Each row is a point on a tangle of strands that fork and nearly touch. The rows are in no order.
(in the rows, 128 means zero)
Two points are linked if the straight distance between their rows is under 127. Some points are linked to none.
<404>: [134 130 120 120 110 143 130 115  96 130  87 140 128 116 163 127 137  88
  52 158 179 125 107  75 148  64]
<167>: [ 96 155  50 166  85 125 119 106 139 147  99 140 119 101  91 111 107 199
 106 117 136 143 112 123 140 102]
<851>: [135 122  48 122 153 125 118  98 119 102 122 147 132 131 133  68 118 154
 139  97 181 120 112  87 127  99]
<556>: [166 118 162 130 143 126 143  99 134 153 134 102 161 109 110 113 127 137
 120 152 114 119 147 211  89 188]
<756>: [115 117  97 140 107 119 136 158 103 138 162 100  62 170 133 143 118 153
 137 118 136 128 121  83 171  62]
<873>: [114  68 130 161  90 125 121 105 149 140  88  87 174 144  95  96 109 117
 128 182 104 145  90 178 154 160]
<296>: [101  88 112 112 109 138 114 143 164  94 157 133 109 181  82 152 114 142
 186 120 104 159 143 144 128 135]
<187>: [147 143  95 135 104 126 136 109 119 122 102  87 130 146 126 160 112 123
 117 124 134 129 161 104 111 102]
<69>: [107 109 141 159 132 123 122 129 130 137 116 109 126 147 118  72 100 131
 168 160 157  99 144 184 138 150]
<901>: [130 134 146 141 136 109 114 127 145  94 117 103  95 100 177 179 115 115
 182  90 128 124 173  69  58 131]
<133>: [ 91 109 100 139  89 146 102 122 171  87 137 102  99 138  75 185  98 168
 186 121 108 156 198 130 112 143]
<417>: [121  63 112 164  83 110 140 107 135 139 119 102 157 168  88 133 116 138
 139 150  97 147 115 166 117 169]
<612>: [121 135 102 121 107 123 113  96 173 118 129 204 152 130 110 141 113 135
 130 109 139 168 149 108 127 102]
<276>: [104  94 167 175  82 124 145 137  83 144 118  70  78 135  92 138 100  91
 119 166 110 143 104 151 174  96]
<378>: [148  85 197 110 182 142 141 130  99 147 133  71 129 130  98 178 107  73
 133 146 113 106 152 182 100 156]
<879>: [123 134 111 130 114 117 128 109 154  91 153 179 125 153 144 174 150 136
 204  94 100 124 153 145  78 166]
<686>: [ 79 148  58 165 101 144 127 115 117 142  57 119 109 107 101  96 114 171
  80 144 140 130  86  80 151  64]
<605>: [122 121 105  94  74 135 126 124 152 137 146 171 154 131  92 139 122 123
 106 127 135 171 115 116 179  85]
<709>: [132 138  83 154 103 130 102  96 130 135 184 172 107 134 124 144 157 160
 211 112  79 133 135 158 113 179]
<353>: [136 155  63 116  89 119 130  86 145 133  92 124 185  97  87 128 124 185
  74 124 124 167 118 109 135  88]
<642>: [176 149 176 123 139 154 165 154  56 151  99  68  96 111 132 129 153  73
  60 154 126  92 115 137 184 106]
<122>: [ 98 169  87 162  89 109 121 118 135 124 145 113 104 126  92 106 125 174
 151 124 132 142 126 132 135 146]
<285>: [113 141 103 114 159 104 132 159 144 101 163 142 108 159 141 202 139 161
 171  79  86 128 151  71 119 110]
<810>: [100 136 146 153 105 117 119 111 150 106 104 147 125  79 139 192 109 157
 145 104 145 119 195  77  61 130]
<753>: [168 141 151  89 154 105 118 128 143 133 171 138 122 101 184 151 137 106
 154  89  96 130 113 145  73 169]
<713>: [109  94 104 100 135 143 125 176 142  98 147 132 106 197 120 124  98 133
 165 123 134 129 118 162 183  96]
<936>: [145 139 148 131 173 145 132 143 105 184 150 128 133 125 135  64 106 158
 136 139 162  69  93 156 164 111]
<249>: [120 148 111  96  97 125 123 114 179  96 122 218 159 116 149 189 120 155
 136  72 138 150 172 103 109  93]
<594>: [156 139 174 129 169 132 108 165 120 204 162 131 136 122 138 102 127 143
 181 114 130  93 120 173 161 145]
<303>: [110 108 141  98 149 159 126 152 146 107 139  89  90 120 118 202 103  74
 136  89 106 153 166 127  68 129]
<347>: [125 141  97 111 165 134 137 115 126 122 112 150 131  89 170  54 150 143
  28 149 190 123  70 120 132  90]
<730>: [103 100 115 134 121 143 126 120 149  73 145 122 120 124  67 205 134 143
 165 122 109 147 199  97  71 168]
<939>: [133 106 130 117 163 145 112 170 108 161 176 156  96 137 184  84 130 143
 118 133 179  86  97 116 182  94]
<8>: [122 148 116  96 120 132 131 122 187  64 135 194 126 130 182 172 148 130
 177  78  96 144 153 111  80 137]
<104>: [127 151  68 138 163 119 134 108 124 117 112 141 129  98 146  63 132 141
  77 126 163 113  80  92 120  92]
<741>: [108  89 132 146 130 123 106 146 132 131 136 101 106 178 104  83 100 163
 179 139 138 119 103 187 188 133]
<418>: [112 121 110  80 153 124 145 161 140 107 166 178 124 184 152 155 133 150
 150  96 113 113 133  68 131  63]
<545>: [142 100 144 129 171 123 118 135 138 147 150 145 152 193 111 149 129 120
 174 107  71 117 137 168 107 177]
<616>: [102  96  54 134  97 171 134 122  97 143  90 113 101  88 103  95 128 140
  62 152 158 111  63  87 180  43]
<101>: [159 151 148 110 121 112 166 142  75 122 127  82 117 113  96 125 147  89
  65 158 131 138 125 100 167 112]
<20>: [135 151 213 137 172  98 123 142 126 140 138 104 135  96 147 127 118 107
 141 109 133  93 142 152 108 209]
<291>: [113 116 129 136 117 137 131 160  88 173 118 121 142 145 130  94 135 135
  63 167 129 123  66 120 196 106]
<797>: [157 133 188 119 171 133 127 145 102 147 119  99 112 119 189 104 123  69
 143 145 146  81 130 108 140 119]
<475>: [ 94 115 122 161  73 132 141 119  90 143  79  86  82 126 106 119 106  90
  95 170 126 126  99 122 155  75]
<913>: [159 151 165 109 185 121 141 139  94 156 109 137 159  99 168  69 156 131
  41 156 190  99  73 130 161 105]
<553>: [121 114 140 147 129 117 117  96 135  86 166 108 136 107  94 144 142 115
 142 129 112 134 173 120  85 209]
<690>: [113 107 103 118  81 133 121 152 106 153 153 161 143 152 121 112 130 118
  92 138 134 167  95 108 202 105]
<336>: [103 174 104 159  94  97 112 113 136 102 156 149 116 119 130  92 135 136
 155 109 142 131 132  92 122 153]
<823>: [118 166 124 149 132 100 142  98 146  97 138 162 150  98 121  61 143 122
 137 164 136 124 140 137  99 171]
<613>: [135 120  83  95 164 124 126 147 136  90 124 145 128 159 147 119 123 137
 133 108 163 109 133  66 140  61]
<343>: [120 149  53 142 105 151 106  95 138 124 147 188 127 136 108 160 145 188
 220  85  77 142 118 134 138 120]
<322>: [135  64 108 130 102 144 132 132 152 118 147 132 151 191 108 153 130 145
 181 138  68 145 127 177 129 164]
<240>: [122 151 140 141 101 136 118 102 167 143  79 131 161  66 111 186 125 154
 120  99 139 155 195 108  78 130]
<584>: [102 115 184  88 170 127 121 192 131 117 192 154  99 148 176 164 130  82
 139  94  97 138 126  76 120 132]
<73>: [170 108 186  98 136 134 159 107  96 167  79 112 160 141 107 123 132 119
  64 161 155 120 100 178 182  90]
<880>: [140 118 175 132 136 121 123  87 125 114 102 110 132 106 136 147 131  58
  73 147 130 156 162 142  81 129]
<92>: [121 114 145 149 131 117 118 137 118 115 174  78 133 121  71 128 136 110
 148 133 104 150 159 158 112 226]
<368>: [ 97  76  62 116 122 159  96 152 110 133 130 121 109 130 107  74 144 146
  88 145 165 128  75  64 196  52]
<231>: [154 147 149 113 131 105 129 128 129 155 142 158 145 142 153 109 129 121
 100 124 156 137 119 143 131 126]
<450>: [165 136 169 114 152 150 139 116  92 124 108  98 106 113 169 149 121  57
 114 142 138 115 132 118  98 109]
<744>: [131 142  90 129  77 137 124  91 169 130 125 124 166 106  87 161 144 175
 126 119 114 150 185 138  69 152]
<486>: [123 140 123 121 144 141 113 164 136 124 170 187  92 175 188 111 130 127
 197 105 130 113 108 134 151 147]
<734>: [147 110 190  75 141 120 130 182 115 131 180 148 125 126 206 155 152  83
 110 117 141 117 126  66 119 125]
<669>: [130 156 152 136 104 125 140  78 164 107  85 121 143  92 112 116 126  91
  82 173 140 178 160 128  85 128]
<705>: [104 119 173 146 118  97 140 142  88 126 151 103  92 153 110 152 104  83
 124 126 144 136 125 139 147 125]
<397>: [114 141 149 116 181 142 102 179 130 117 183 122  77 181 165 174 135 113
 167  87  80 129 148 104 123 125]
<87>: [171 181 146 118 177 110 149 137  92 138  87 104 154  97 164  94 150 127
  92 139 186  82 101 150 145 131]
<820>: [155  93 158 122 130 143 153  98 110 122  59  97 144 132 102 112 113  94
 101 170 149 120 121 188 133 104]
<121>: [159 184 192 135 170 108 145 142 117 151  92 102 155  90 149  98 125 130
  99 146 153  94 122 146 137 176]
<472>: [133 110 152 130 126 111 114  98 147  78 155 146 143  89 135 144 160 117
 160 130 116 128 164 108  23 224]
<552>: [134 109 127 145  93 142 157  79 110 121  49  88 134 121 102 123 121  94
  97 191 118 149 106 155 125  83]
<530>: [125 160  54 139 100 151 111 101 153 127 118 174 148 108 113 166 135 203
 196  62 101 121 165 118 119 125]
<739>: [160 153 148 127 139  96 159 116 127 176 130  94 164 108  98 102 149 116
  86 148  96 144 123 194 113 169]
<48>: [143  95 167 130 159 122 123 153  97 150 147 101 139 163 117 162 104  84
 135 109 101 118 136 150 126 149]
<912>: [142 149 135  86 146 143 115 188 122 134 192 161 111 142 189 111 153 139
 160 108 148 101 113 128 162 122]
<522>: [102 151 113 152 129 127 167  89 157 148  61 127 151 113 107  77 148 149
  64 189  95 158  94 149 125 137]
<914>: [108 140  95 146  98 172  99 141 161 152 106 139 107 150 129 181  99 172
 152  78 118 147 178 106 150  72]
<652>: [115 169 127 131 140 126 151  96 164 101  89 131 164  90 109  60 155 134
  82 183 117 151 128 143 106 155]
<377>: [142  89 183 152 141 142 134 132 124 156 110 109 162 140 104 114 111 147
 139 155 137  95 141 214 127 183]
<125>: [124 155 101 134 102 115 155 136 116 157  97 117 150 126 106  63 121 131
  65 165  95 155  62 132 151 107]
<517>: [146 122 156 130 128 166 131 165  65 185 112  84 116 128 137 113 153 109
  72 167 154  79 103 113 211 111]
<13>: [170 140 180 109 160 103 123 156 135 133 151 151 138 119 175 131 143 102
 151  86 119  95 126 176  84 208]
<775>: [136 117 155 101 160  93 117 124 156  76 152 113 122  89 181 163 135 111
 175  95 111 140 154  90  47 176]
<429>: [109 167  89 144 116 111  92 131 130  94 150 206 115 138 164 110 149 148
 180  89 124 126 103 101 139 141]

A fork is a point with three links, a tip a point with one. Leave the first point through the second and follow the links. Name the first fork or tip that comes.
<753> / <13> -> <734>
<104> / <347> -> <775>
<739> / <556> -> <296>
<73> / <820> -> <48>
<709> / <879> -> <291>
<594> / <936> -> <336>

Follow the links from the first point to the second, and from the first to the third. Name the last point that the two ways share.
<101> / <8> / <616> -> <291>
<744> / <121> / <552> -> <775>
<517> / <797> / <616> -> <652>
<125> / <353> / <486> -> <336>
<13> / <377> / <48> -> <296>
<552> / <753> / <377> -> <296>
<936> / <450> / <343> -> <652>

A fork is a point with three links. Follow the links from the first point to the second and name the forks in between, in order.
<741> / <13> -> <296>, <553>, <775>
<368> / <429> -> <167>, <336>
<652> / <616> -> <336>, <167>
<552> / <873> -> <48>, <322>
<553> / <913> -> <775>
<378> / <613> -> <48>, <322>, <296>, <553>, <775>
<669> / <605> -> <652>, <291>
<87> / <69> -> <775>, <553>, <296>
<429> / <291> -> <336>, <652>
